Points, in no order, along strands that fork, close into loops and pass close to each other.
Two points are linked if the straight distance between their rows is under 76. Some points are linked to none.
k_298: [ 10.5  -7.2  20.3   4.8   8.0 -14.1 -45.6  30.8  13.3  28.3  24.2  -2.2
  -9.1   8.6  22.2  27.3  21.2  -2.8   1.6  17.6 -21.3  -9.9  29.9  22.4
 -19.7  44.6  -4.9 -26.8  -7.8 -16.3]
k_363: [-20.0   2.9 -37.8 -18.4   9.6   8.7  11.8   3.3  15.7  -6.2   0.2  28.5
   2.2  -8.4  19.1   7.9   5.6  17.4   6.7   5.0 -17.6  -0.3  -3.2 -27.6
 -14.0  34.4   2.1  -2.7   1.7 -15.7]
k_255: [ 15.1 -20.2 -11.6  -8.7   4.5   8.1   5.2 -22.0 -27.1  -7.7   7.7  18.9
  -9.7  29.2 -11.4  14.0  26.3  29.0  -6.7   6.3 -14.5  -9.7  -3.2  -0.3
  -0.7  -0.5 -18.2   5.1   2.2 -11.0]
k_495: [  8.7   6.3  38.2  -3.9   3.5   8.0  14.2 -18.9  12.9 -32.7 -12.5 -17.5
  -1.8   3.3 -14.3  19.9 -24.0   0.0  -3.6   0.0  20.7  31.9   1.9  -8.2
  -9.9 -49.8  -8.4   1.8  12.6  20.2]
k_759: [-26.7 -24.5 -32.3  -1.7  14.2  13.1   6.8 -28.3 -27.4 -28.1   2.1  18.1
 -14.2 -21.4  -6.2 -37.7   7.4  -4.8  33.9 -24.2 -13.6 -16.5 -45.1  -9.8
   4.5  11.2  11.2  20.6  -4.0  11.0]
k_575: [  2.3 -15.2  13.4   3.9  24.0 -12.3 -22.4  13.3  20.9  -7.7  15.2 -11.3
  -5.0  13.0  -8.7  41.6  29.7  -3.3 -21.8  12.5  -8.6   2.0  23.6   2.5
 -15.7   3.3 -29.4  -2.4 -17.1 -18.7]
k_858: [ 17.9  -8.8  33.7  24.4  -6.9   1.0   0.0   7.1  26.6  -8.5   6.3 -39.9
  -3.3  20.8 -20.0   7.4   6.2 -10.5 -26.8   2.5   5.7  26.4  -0.9   2.0
  -7.2 -23.1 -17.0   0.3 -19.5 -14.9]
k_56: [  8.6  -7.4  32.3  -6.5 -30.4   1.0  21.3  23.9   0.1  19.4  -2.5  -4.4
  13.2  -5.9  25.5  -5.4 -31.9  -1.1  14.9  31.6   5.0  -3.5   6.6  10.6
   1.3  -0.1  22.7 -13.9  36.1  -4.0]
k_347: [ 39.7  -7.9  30.9  43.8 -29.3  20.0   1.0 -12.3  24.4 -14.3   8.3 -46.4
  -6.5  45.7 -19.0   2.8  -2.7  -9.8 -23.3 -15.6  25.2  33.0  -7.7 -10.5
   2.1 -38.9 -13.0  -7.5 -24.5  -7.2]
k_631: [  6.3  14.3  -1.2 -11.3   1.1 -13.6 -11.6  -9.5   7.4 -22.4 -24.8 -11.0
  -3.1  24.5  -3.6   0.5 -29.6  -7.4   6.7 -11.6  30.0 -12.4  -0.1  10.7
  12.0 -53.7  -1.2 -10.3  13.2  24.7]
k_262: [-22.0   7.0 -13.0 -12.9   5.4  11.0  20.4  -0.4  13.8 -10.4 -25.9  12.5
  -6.2 -35.2   5.7 -20.9 -13.9  -9.2  22.1  -2.9  20.4 -30.3 -10.0  13.1
  14.9  -8.3  19.9   2.6  31.1  10.6]
k_693: [-12.0   0.0 -18.5   9.6   0.5 -11.1  23.2  23.2  29.7  12.3  -4.3  -1.3
  15.4   4.0   4.9  -6.7  10.1 -14.0 -24.8   9.4   0.0  -7.0   9.5 -13.4
  -1.3  19.3   0.7  11.4 -19.1 -32.0]
k_94: [-27.0 -10.0 -23.2 -15.6  -8.0  -9.8 -20.6 -13.5 -49.7  -3.8   0.5  20.5
 -17.1 -12.4  27.0 -49.2  -4.4  11.3  46.4 -10.3 -32.1 -23.4 -39.2 -17.1
  -9.0   9.6  15.7  -3.9  -1.3  38.5]
k_949: [  1.8 -21.1   5.7  16.1   7.2  46.6 -13.0 -30.5 -25.0 -13.3  26.0   5.1
 -16.1 -23.2 -39.6  -3.1  30.4  25.3   5.0  -5.9 -29.5  13.5 -32.7   2.1
  12.3  18.9 -16.0  21.6 -17.4  -4.0]
k_219: [-13.2 -23.8  11.4  -7.0 -22.2  25.7   8.0  10.9 -38.3  29.8   7.3  12.8
   9.6  -1.2   4.3 -11.1   4.1  11.9  30.6   5.9 -25.2 -23.2 -15.7 -12.2
   5.3  15.3  17.1 -11.9  19.7   3.2]
k_260: [  0.0 -17.2   6.4 -13.5  -8.3  17.9  15.9  -4.7 -36.7   9.1  -5.0  14.2
   5.1   7.5  -3.3   3.9   2.1  10.6  19.0   6.7 -11.7 -36.4   0.4   1.1
  19.1 -10.4   0.6  -3.6  33.6   0.4]
k_582: [ 14.5  -3.8  13.3  32.6  -3.6  40.0   0.1 -29.9  17.4 -31.2   0.1 -13.8
 -11.8   7.4 -46.4  -3.0  22.6  12.0 -16.4 -17.9  22.7  14.4 -19.1   1.9
  19.6 -14.0 -26.8  23.4 -20.7 -14.5]
k_73: [-13.1  12.0   5.3 -14.3 -11.9  23.9 -33.0  -6.1 -51.2  29.8   6.6  23.7
 -11.3 -21.3  -8.0 -10.2   0.0  16.8  32.6 -18.2 -42.6 -12.1 -18.9   0.4
   5.9  17.4   6.3 -19.2   6.8  27.5]
k_496: [ -7.6  -8.9   2.4  12.5 -20.9   3.1  15.9  14.7  20.0   9.1 -11.6 -15.8
   9.3   1.5  -8.0 -19.2 -32.1 -21.9  11.6 -13.5  14.0  -5.1 -21.0  -6.8
   9.7 -18.5  21.0  -6.3   4.9   1.6]
k_338: [ 30.2  -5.6  11.0  29.3   5.1 -33.1  22.7   8.8  14.3  -2.5  12.0 -28.6
  18.7  32.8   0.0   6.8  -3.0 -22.4 -52.2   0.7  16.3   1.0  30.3   3.8
   6.2 -13.3 -29.3  22.1 -24.5 -25.4]
k_604: [  7.8   9.2 -25.4   4.9  -6.6 -17.5 -30.2  -6.3  -0.9 -10.5 -13.5 -17.7
  -7.2  39.2  -8.8 -17.8 -10.3 -13.6  15.3 -30.5  23.7 -38.1 -17.5   7.4
  17.2 -38.2  -5.9 -21.6   0.7  25.9]
k_488: [ -9.3  -3.8  -7.4   8.4  27.3 -18.6  28.0  10.6  33.6  -5.9  -3.1  -3.2
   7.0 -22.9   7.0   9.5  30.7 -15.9 -34.2  14.2  12.8  -4.6  18.8  -1.7
 -10.8  18.5 -14.7  17.5  -1.2 -32.9]
k_939: [ 26.9  -9.8   2.0  22.8  -6.7  18.7 -18.1 -37.1 -12.2 -39.8  -2.4  -5.9
 -10.4  12.8 -17.3 -17.7   2.9   3.3  21.5 -39.5  35.9 -49.5 -11.9  16.3
  16.3 -42.2 -29.9   8.9   9.9  24.8]
k_765: [ 13.7  14.1  42.1  -9.1  24.1 -23.6 -39.5  16.6  25.4 -14.0   3.7 -19.8
  -0.9  12.9  19.3  41.8   2.6 -18.1 -10.4  29.7  11.5  38.1  58.0  14.1
 -26.2  -5.7 -15.5 -11.8  -9.6  -7.9]
k_500: [  1.8 -13.8 -32.5   5.5 -11.7   3.2 -15.7 -20.6 -17.9  -6.6  -4.2  10.9
 -17.2  23.2 -20.0 -26.4   7.5  14.8   7.4 -30.3 -12.2 -13.6 -46.7  -6.5
   9.6  -2.6  -2.5   0.2 -22.6  10.2]
k_916: [-14.3  33.7 -13.8 -29.2  22.8   5.2 -15.3   8.2  10.5   8.0  -9.4  25.9
   0.7 -26.7   9.3  29.7  22.5  33.7  -3.9  19.4   2.3  10.7  22.1  -4.6
  -1.7  20.8  -5.1  -9.7  21.3  -4.8]
k_985: [-16.2  22.8  -1.2 -11.3   2.7  -2.3  32.1  14.0  34.4   0.0 -28.3   6.2
  -2.1 -38.6  16.3 -16.8  -0.9  -1.9 -14.3  28.0  30.6  11.9  10.3  13.7
   0.8   7.0  16.9  14.5  17.0 -12.0]
k_863: [  9.2  40.6  24.9 -12.1  32.0  11.8 -28.6   7.5   5.0  15.6   0.1   5.6
  -3.7 -16.2 -14.2  61.2  10.8  17.6   0.5   7.8  -4.9  28.9  63.5   3.2
 -13.2  -2.8 -16.7   0.4   6.3  21.8]
k_636: [  1.5  11.2  -2.1 -20.8   8.8  -3.4 -42.2  21.3  -3.3  26.0  19.3  24.7
  -6.1  -3.8  15.5  31.7  16.4  15.4  -0.4  15.9 -34.0   6.0  27.7  12.5
 -17.0  51.5  -9.4 -18.8 -11.4  -4.6]
k_648: [  8.2  20.3  35.6  -3.4  27.2 -13.7 -51.0  22.3  10.8  12.2  15.2  -3.7
   0.1  -6.7   0.4  55.4  18.6   2.8  -4.9  16.4  -8.2  22.4  56.7  10.0
 -18.3  12.3 -22.4 -15.5  -3.1   3.9]
k_965: [ 13.2  -7.5  26.4  -2.7 -16.1   4.9 -15.6  23.4 -10.0  32.7   3.2  -2.8
  -0.1  17.8   0.4  22.2   5.6  14.9   5.2  21.5 -19.8  -0.3  12.8  14.2
  -3.1   2.8   7.8 -27.1  18.6  -4.3]
k_784: [  8.7  20.8 -14.8  -4.6  -5.2 -24.1  22.4   8.5  14.2   1.2 -11.3 -15.6
  26.4  36.3   7.3  -2.9 -42.3 -17.7 -18.4  -9.8  27.8  -1.7  12.6 -12.0
  21.6 -31.8   5.6  -1.8   7.7  -5.5]
k_214: [-30.3  -1.4 -29.7   8.4   4.2   5.1 -11.3 -10.4  12.3 -20.4  -8.2 -10.1
  -1.2 -10.9 -20.5 -31.5  -8.7 -26.6  23.5 -34.4   3.5 -39.2 -41.5 -14.1
  19.4 -11.6  -1.4  -2.6  -5.7  12.1]
k_65: [ 16.7   3.1  26.4   3.1 -26.2 -39.2  12.8  16.6   8.4   4.4   5.8 -27.7
  16.5  21.5  30.0  -1.0 -27.8 -25.6 -32.5  29.6  15.5  33.6   8.5  17.5
 -23.2 -13.1  12.5 -10.4  -6.3  -9.1]
k_957: [-15.4  12.7  -8.6 -16.0   9.8  12.9 -17.5 -37.9 -55.3 -12.5   2.2  29.7
 -20.2 -29.7 -10.3 -13.6  15.6  33.8   5.3 -13.1 -31.2  10.0 -34.1  -9.0
  -0.7   8.3 -14.8   7.3   7.2  29.5]
k_762: [ 20.8   5.3   9.3  18.1 -20.9 -25.3  38.7   8.2   2.9  19.4   4.1 -28.8
  28.4  24.4   8.6 -14.0 -57.9 -23.9 -22.0 -17.0  19.5   5.5   4.4  -7.2
  16.7 -27.7  14.7   4.0   1.9  -1.4]
k_764: [ -9.3  29.7 -28.2 -20.1  15.8  -0.4 -28.0 -11.4 -17.4  10.4 -11.4  33.3
 -19.3  -4.3 -12.8  19.1  16.4  33.4  -5.7  -4.8 -26.9  19.1   2.9   0.9
  -7.0  17.4 -11.1  -4.0 -16.5  17.6]
k_40: [ -6.2   4.8  17.0  10.7  15.9 -13.5  34.2   7.4  35.8 -18.2 -11.6 -21.5
   8.6 -16.4   0.0   9.6   9.5 -28.8 -41.5  16.8  22.2  20.3  23.4   3.5
  -7.5  -1.7 -19.8  17.8  -6.0 -23.1]
k_97: [ 26.8   2.6  15.1  16.8   1.3 -43.6  36.5  13.2  10.9  15.3  13.7 -25.0
  26.6  17.7  16.7  -8.9 -25.1 -27.4 -47.3   9.8  12.5   4.6  35.7   9.5
   4.4   0.4  -4.2  20.0 -15.2 -16.7]
k_264: [-23.6  12.5  -8.4  -8.1  -4.3  18.2 -35.0 -20.0 -53.2  15.7   9.1  29.9
 -14.8 -36.6 -16.7 -17.1  -2.9  15.9  27.1 -23.8 -37.3   3.1 -36.1   0.3
   2.6  22.2   2.2   1.8  -6.9  35.2]
k_502: [ 14.0  -3.0  49.4  -1.0 -19.9   2.1  -5.9  20.1   2.4  19.3   0.4 -17.9
   5.5   6.4   7.7  20.1 -17.1   2.0  -4.0  23.1  -9.0  21.5   9.9  13.4
  -8.7  -8.3  12.8 -27.3  18.5   4.0]
k_484: [ -4.4 -41.4   5.9  28.4  -2.9  17.7  29.4   6.2  14.7   7.7  19.5 -15.3
   8.1 -11.4 -16.3  -5.6   9.8 -11.6 -11.0   7.3 -12.4 -10.6  -8.8  -1.7
   0.7  11.8   0.8  17.2 -15.2 -28.3]
k_120: [-26.8  16.0 -28.3  -4.6  15.8  16.0 -17.1 -15.9  17.9 -25.3 -17.5   1.6
  -8.9 -17.1 -25.5 -10.0   0.7 -11.2  18.3 -37.7   0.6 -17.4 -29.9 -14.8
  13.9 -14.6 -10.1  -3.9  -4.7  16.9]
k_494: [ -0.1  40.2  -2.2 -24.2  16.7 -20.2 -24.2  20.0  46.4 -19.7 -15.1 -12.6
  10.3   6.1  30.7  25.9  -6.9 -11.8 -15.2  40.6  35.7  44.6  52.5   5.6
  -3.5   5.0  -4.0 -11.4  -4.0 -21.6]
k_929: [-12.8  40.6 -39.4 -30.9  31.3  -0.9 -25.7 -20.3  -9.5  -5.0 -16.9  36.5
 -21.5 -20.9  -7.1  21.1  13.1  22.5   2.9 -18.5  -8.9   6.5  -2.2  -7.8
  -1.0   0.2  -2.4  -6.7   0.2  23.5]
k_99: [ 16.5 -46.4  -2.7  40.4 -18.1   6.5  40.4   8.6  -0.4  24.2  20.2 -24.1
  10.8  16.8 -12.2 -15.9  -7.7 -13.8  -2.6 -11.9  -4.3 -14.4  -9.9  -5.5
  10.6  -3.4  17.1  13.6 -24.4 -23.1]
k_733: [ 26.9 -24.7  -9.2  24.0  -2.2 -13.9  15.8   4.9   5.2   4.1  17.4 -15.3
  12.7  45.0  -9.5   5.6  10.9  -2.7 -32.4  -2.5   7.5  -7.7   5.1  -1.9
   7.9  -8.0 -18.7  14.3 -30.0 -31.4]
k_82: [-18.0 -23.0 -24.7  23.7  -5.8  -2.5 -23.1 -10.6 -10.6 -22.0   9.4 -26.3
   4.9  -5.5 -17.0 -46.3  -4.3 -34.2  42.6 -39.4   7.1 -47.8 -43.5  -3.0
  12.9  -8.4   5.4  -2.2  -8.0  15.8]
k_416: [-10.2 -34.8   3.4   8.7 -23.7  17.8   2.4   6.1 -34.7  25.6   5.6  -1.2
  11.4  -5.3  -5.8 -29.2  -3.3  -3.8  44.1 -15.6 -10.3 -34.2 -33.2  -3.2
  17.9  -2.8  27.4  -8.8  18.0   8.4]
k_386: [ -5.1  25.0 -22.0 -27.9  12.2  -9.4 -30.1  -6.5 -30.4  18.7  10.3  39.0
 -17.6 -17.2  16.9  19.7   9.5  28.3  -2.8  12.4 -47.3  24.8  15.3  -4.2
 -23.6  51.0 -10.2  -7.6 -11.6   9.6]
k_265: [-21.5  15.6 -40.1 -13.3   1.9   4.8  10.2  10.5  27.4   4.2 -14.6  10.6
   8.3   8.3   3.7  -2.0  -6.3  -2.5   2.1  -2.9   0.4  -6.5  -2.2 -21.7
   6.4  14.6   9.8  -1.3  -3.0 -17.4]
k_785: [-15.4   3.6 -34.6 -21.6  17.3  -7.6   7.8  18.6  17.0  -5.4  13.8  27.8
  16.9  -9.1  33.6  15.0  17.0  18.0  -7.8  24.1 -11.8  -3.4  15.3 -30.4
 -16.4  44.4  -6.2  -1.8  11.2 -29.2]
k_565: [ 37.3   0.8  32.7  33.6  -9.0  40.9  -3.1 -28.0  25.5 -34.8   0.0 -25.1
 -14.9  30.5 -28.8  11.0   8.0  10.8 -15.6 -20.2  37.7  29.3   0.6 -16.3
   4.5 -39.7 -29.6  19.1 -22.8   2.1]
k_205: [ 13.6 -43.0 -16.8  12.2 -13.2  -8.1  13.6  17.5 -12.7  29.6  21.9   2.0
  13.2  36.1   8.7   2.7   7.5   0.2   0.6  10.6 -27.6 -19.4   1.1  -5.4
  -2.5  23.4  18.7  -7.0 -10.4 -26.5]
k_660: [  4.4  15.9  22.7 -12.6  -7.8 -42.5  20.2  13.7  27.9 -11.6   2.5 -13.5
  21.7  -1.8  50.6   8.1 -27.9 -29.2 -36.2  46.1  25.7  33.9  25.1  17.5
 -25.8   2.1   0.5   4.2  -7.3 -13.8]
k_50: [-29.0   3.0 -28.4 -15.3   4.1   0.0  10.3   4.4  -6.8  -6.1  -9.6  21.0
   1.2 -24.6  10.5 -28.3  -6.5  -1.4  32.6  -5.7   7.7 -51.0 -19.3  -4.6
   7.0  -3.0  17.8   2.8  22.6  13.7]
k_726: [ 11.7 -15.2 -24.1 -13.9   2.8   5.2 -13.7 -25.3 -33.0  -7.6   3.7  20.4
 -21.3  32.3  -3.2  11.4  12.5  31.5   4.3  -3.1 -33.8   3.4 -12.8  -8.1
  -5.6   3.0 -13.0  -5.4  -6.5   8.3]
k_576: [ -3.8  -8.6 -22.7 -23.2  -4.1  -3.4 -18.5 -19.5 -45.9   2.9   3.7  28.5
 -15.8  17.7  14.3  -0.8  -7.8  30.7  18.4  -5.0 -43.3  -1.1 -17.9 -17.4
  -0.9  13.0   0.2 -16.1   2.1  13.8]
k_947: [  3.2 -10.6  -9.4  13.7  -3.4   9.4 -22.7  14.9  14.1  25.9  14.4  -7.5
  -7.6   7.0 -13.6  14.0  20.9   5.0  -4.3 -11.4 -36.4  11.2  -9.7  -8.0
 -10.2  30.6  11.5 -24.6 -23.9 -14.5]
k_664: [  8.0 -26.2  10.0   4.0   4.7 -28.1 -31.5  39.3  -0.2  27.5  29.2   2.2
   1.3  20.5  31.1   9.7  24.0 -17.8   1.2  22.5 -13.9 -19.1  18.7  18.6
 -18.0  40.7   1.3 -19.0  -4.8 -33.4]
k_928: [  7.8  -0.7  24.8  26.5   2.7  19.6  22.9 -19.2  15.5 -29.0  -6.1 -22.9
   2.7  -9.2 -39.8  -7.3  11.2  -7.7 -31.5  -4.6  30.5  28.7 -14.8   6.3
  14.7 -19.6 -22.1  31.0  -3.9  -9.2]
k_954: [ 22.1   3.0  -2.1  18.6 -13.4  -9.1 -31.8 -25.1  -3.9 -32.3  -8.2 -27.0
 -11.6  27.4 -15.0 -23.4  -9.5  -8.1  18.3 -37.5  34.9 -43.5 -10.4  16.4
   9.9 -49.6 -26.0 -13.2  -0.6  34.0]
k_332: [-12.8   4.1   2.0 -11.3  11.7  22.5 -19.8 -30.1 -34.9 -12.8  -5.4  21.5
 -16.9 -19.5 -30.2 -12.3  18.8  18.6  16.6 -19.3  -7.9 -13.8 -30.7  10.7
  13.1  -9.4 -14.5   7.1  11.9  22.8]
k_185: [ 13.3  -1.5  52.0  -8.3  -1.8 -21.5 -16.2   9.5  24.7 -18.1  18.2 -19.4
  11.1   5.5  35.4  36.3 -17.2 -23.7 -15.6  34.1   4.6  39.7  36.4  10.6
 -40.0  -4.6  -5.6 -22.1  -2.2  -2.2]
k_427: [ 10.6   3.6  15.7 -18.0  -5.9  -2.7  -1.6  -1.3  -4.6  -9.2 -18.3  -3.8
  -2.5  23.2   1.4  10.6 -34.2  -2.1  16.3   7.1  20.1  -7.6  13.4  17.5
  10.5 -43.9   9.0 -13.9  28.8  19.9]
k_944: [ 18.3   4.8  12.0   0.3   0.8  -8.1  28.6  -4.7  16.0 -21.5  -8.6 -19.7
  17.0  31.0  -4.3  20.3 -31.6 -14.9 -24.4   4.3  23.9  17.7  21.2 -13.2
   2.7 -44.4  -7.9   7.5   4.5  -0.7]
k_148: [ 32.0 -41.7  -9.2  22.3  -7.7   5.2  13.7 -12.9 -12.6   1.9  19.2  -3.0
  -5.1  39.8 -10.6   3.2  21.8  13.7 -19.2   0.9  -4.6 -20.3  -3.7   4.4
   4.5   4.8 -18.7  15.2 -24.3 -27.9]
k_629: [-16.5  14.5 -20.5  -5.9   3.2   1.3  44.9   7.6  19.6  -0.8 -28.8  10.5
   3.3 -36.5  14.4 -33.3 -16.7 -13.7   9.5   4.2  29.3 -16.5  -0.4  13.6
  17.9  -3.1  32.7  22.0  20.1  -1.3]
k_467: [-17.3  -3.6 -23.1 -16.5 -11.0  -5.6  -8.5   5.3 -28.6  13.9   0.6  30.0
  -7.7   3.8  21.6 -26.6   1.9  21.8  28.4   3.6 -29.7  -1.3 -29.5 -19.4
 -11.1  20.9  27.7  -7.0  -6.1  16.3]
k_658: [-15.8  -5.6   0.7  -7.4  20.1  12.0   4.7 -21.9 -21.7  -5.9  -0.6  18.2
 -14.2 -31.1 -14.7  -3.0  53.0  23.2 -14.2  12.7 -20.4  14.0 -18.4   5.1
  -6.7  23.8 -16.5  17.2   3.8  -9.7]
k_32: [  5.0 -29.8  -8.4  20.2 -27.5  -4.4  10.1  17.3  -6.6  29.8  -2.5 -16.7
   4.7  13.8  -4.2 -23.7 -16.1 -12.9  25.3 -23.2   7.1 -24.2 -27.7  -2.2
  10.3 -12.6  40.6 -17.2   6.3   2.5]
k_857: [-20.0   3.5  -4.3 -20.9  13.2  15.8  -0.7 -17.8 -28.2   3.2   4.0  35.9
 -19.1 -50.3   7.5  -3.0  29.9  24.1   5.7  12.4 -46.2  19.5  -8.3  -7.1
 -18.5  50.4   1.5  12.1   2.2   1.0]
k_691: [-17.2  31.0 -21.1 -23.6  24.2   8.3 -12.8 -10.3  11.5  -8.5 -18.9  16.7
 -10.3 -20.9 -13.7  15.3   3.9   9.4   9.7 -16.4   7.8  -5.7  -4.1  -4.9
   9.2 -11.8  -0.8  -9.0  15.4  12.6]
k_776: [ -0.3 -27.3 -36.1  23.8 -23.5   0.6 -12.1 -14.4 -22.4  -4.5   4.9 -13.8
  -9.5  23.7 -14.3 -49.6   3.4 -15.0  31.4 -49.8  -1.2 -31.1 -55.6 -14.5
  12.9  -5.4  15.8  -7.6 -24.8  13.1]
k_633: [ 19.0   2.0   7.7  25.5 -14.7 -28.9  54.1  14.5  11.2  30.3   8.5 -32.2
  26.4  10.0  10.0 -20.3 -29.1 -27.9 -33.1  -6.6   7.1   0.2  21.1   1.9
  14.4   1.1  10.4  28.5 -24.1 -12.2]
k_994: [-36.1 -10.4 -32.3 -18.3   7.4  -2.6  -4.1 -21.8 -38.8 -22.0  -0.8  26.6
  -8.3 -27.0  18.0 -42.9  -0.1  -1.3  38.8 -13.6 -15.5 -36.1 -35.9 -10.8
  -0.5   8.2  11.6   5.2   6.5  27.8]
k_55: [  7.5  29.4   8.8 -16.4  14.7 -41.8  -2.1  21.7  36.5 -26.1  -0.9 -13.7
  23.6   8.1  44.6  17.4 -18.3 -35.0 -27.7  42.1  39.7  39.7  50.6   8.0
 -12.8   1.3  -8.4  -1.2  -4.0 -24.3]
k_288: [ 11.3 -19.9  14.3   0.7 -11.6   9.2   9.1  -5.2 -23.1   8.1 -15.1   3.5
  -7.2  26.9 -10.7  -0.6  -9.5  10.6  13.9  -1.1   5.7 -22.8  -0.6  14.8
  16.8 -24.3  -2.2  -5.3  21.0   7.7]
k_497: [-13.0   1.7  13.0  -0.3 -30.8  11.3  23.4  34.3   3.1  23.9  -3.7   7.0
  21.6 -25.8  22.2 -28.8 -15.4   1.6  29.2  15.5  15.3 -23.9  -4.2  -4.4
  10.3   6.0  32.5   5.9  31.4   4.7]
k_460: [ 10.0  12.8  55.0 -11.8  -3.1  -3.4  -9.3 -10.1  16.6 -20.0   2.4 -12.7
  -4.4  -6.4  13.8  39.0 -21.8  -4.8  -2.9  26.9   0.7  54.7  29.4  10.7
 -38.4 -11.5  -3.2 -12.5  -7.8  17.6]
k_919: [ -0.7  -7.7  -8.9   3.1   6.3  21.6 -21.2 -38.0 -28.0 -36.3   1.1   7.4
 -14.3 -10.4 -29.1 -16.0  15.6  12.2  22.4 -34.8  10.1 -34.8 -27.5  10.9
  16.2 -21.8 -22.3   9.0  15.5  23.3]
k_822: [ -7.9  46.0 -17.8 -25.1  24.8  -2.7 -19.5  16.3  43.3  -2.7 -17.3   9.5
   2.7 -15.0  11.4  35.9   1.8  13.5  -7.9  23.0  22.3  28.5  43.6  -2.1
   1.1  15.2  -2.7 -12.2   8.4  -9.9]
k_409: [-18.9 -22.2 -33.2 -13.0  17.2  22.1  22.6 -30.2 -19.6 -18.5  -0.3  34.2
 -19.1 -20.4  -4.6 -10.4   8.5   9.8  13.2 -11.9 -26.4  -8.0 -29.9 -13.8
  -2.1  17.8   5.9  13.5   7.0   0.0]
k_788: [ -9.2  57.1 -30.6 -34.3  36.7   9.0 -25.6 -16.5 -12.1   9.0 -13.8  45.4
 -27.4 -48.8  -1.1  29.5  12.7  15.1  10.0 -22.0   5.6   7.8  24.3   8.1
   3.8   4.0   5.7  -6.5  18.6  36.5]
k_113: [-18.4   2.8  -0.2  -1.8   7.5  10.0   3.3  -3.8   0.1   1.9 -13.3  10.2
  -9.9 -26.6 -24.5  -7.3  28.2  17.1  -5.1   7.6  -5.5   7.6 -16.8  15.0
   3.4   6.9  -4.0  15.7   2.6  -5.2]
k_365: [-22.7   9.0  -1.5  -4.4   7.7   2.6  19.8  12.4  16.3   3.4 -28.0  12.3
  -2.2 -36.1  -8.8 -17.7  25.1   6.6 -16.1  24.0  12.6  11.2  -6.7  22.3
   3.8  12.8   6.5  18.6  10.4  -9.5]
k_736: [ 15.9  -0.1  25.5  17.1 -27.9  -2.9  30.3 -23.8   6.7 -22.9 -10.5 -27.5
   5.6  12.6 -10.0 -18.5 -39.5 -21.4 -18.6 -12.4  29.8  28.6 -17.7   6.9
   4.6 -39.6  -1.1  17.2  -8.0  15.4]
k_302: [ -9.9  46.9   1.0 -22.0  34.0  12.2 -24.7  -0.3 -11.0  20.9   1.3  34.1
  -5.2 -39.8  -6.7  54.5  25.6  27.0  -5.4   4.1 -13.9  23.3  47.5  -5.4
 -15.3  22.1 -15.6  -2.3   6.6  10.7]
k_307: [-12.5  -3.1  -8.2  13.7 -29.7  -1.2  29.4  39.5  18.1  31.9   3.7  -1.2
  26.8  -9.7  23.4 -37.0 -14.1  -1.3  20.6   0.4  18.1 -13.2  -5.9 -12.0
   1.2  14.0  46.2   9.0   2.1  -4.8]
k_18: [ 14.4 -37.2   2.1   3.5   4.6 -24.5 -11.4  22.0 -12.3  20.7  33.5   1.1
  20.7  33.2  24.4  19.5  12.8 -13.1  -7.1  26.0 -12.4 -25.3  29.9   7.0
  -3.9  27.5   0.3  -8.9   4.8 -40.7]
k_80: [-12.3   4.1  -6.7  19.1 -29.3  -0.3  35.9  30.8  31.2  26.4  -7.3 -21.2
  20.4  -3.6   9.3 -34.3 -29.3 -27.7   4.1 -10.5  17.7   1.7  -6.9 -16.0
  11.2   6.5  34.1   8.5  -9.4  -9.2]
k_632: [ 35.6 -28.4   7.3  45.5 -16.1 -18.1  46.8  16.1   3.2  32.5  23.5 -38.9
  17.7  24.7  -3.7 -11.7 -12.4 -27.4 -26.8 -16.2   1.5  -4.1  10.6  -3.6
  11.2   1.7  16.2  15.2 -20.2 -22.5]
k_209: [ -6.4   1.4  31.3  14.7  -5.0  -1.2  21.8   5.9  31.9 -14.8 -10.5 -29.4
  11.6 -13.1 -13.9   3.3  -2.1 -14.0 -34.9  12.8  13.9  26.7  -1.2   0.4
  -6.6 -16.0 -14.6   8.6  -3.6 -14.4]
k_57: [ -1.7  -5.0  10.5  -7.3 -18.4   8.5 -19.3  20.5 -20.9  42.2   7.1  11.4
   1.6   1.9   8.1   3.2  12.0  25.6  13.0   8.4 -31.1  -7.3  -0.9  -0.2
  -3.1  25.4  18.0 -25.3  16.7   1.2]
k_482: [ 13.1  14.1  47.7 -13.0   8.3  13.9   7.3 -18.8  14.7 -28.1 -10.6  -9.4
 -10.4 -11.5  -4.7  35.6 -23.3  -0.2   3.0  13.4   6.7  47.4  20.7   5.2
 -25.6 -31.6   3.0  -0.5   6.3  27.1]

A fork is a point with three links, a tip a point with one. Leave the first point through the second and follow the links. Name the first fork or tip that comes.
k_185, k_460 -> k_633
k_497, k_307 -> k_219
k_255, k_726 -> k_994
k_858, k_347 -> k_209

Name the points in between on the shortest way along the links from the first point to the second, in order.
k_759, k_733 -> k_994, k_94, k_467, k_576, k_726, k_255, k_148
k_500, k_929 -> k_776, k_82, k_214, k_120, k_691
k_965, k_264 -> k_57, k_219, k_260, k_288, k_427, k_631, k_604, k_954, k_939, k_919, k_332, k_957
k_120, k_298 -> k_691, k_929, k_764, k_386, k_636
k_916, k_733 -> k_302, k_863, k_648, k_765, k_185, k_460, k_482, k_495, k_944, k_784, k_762, k_633, k_97, k_338
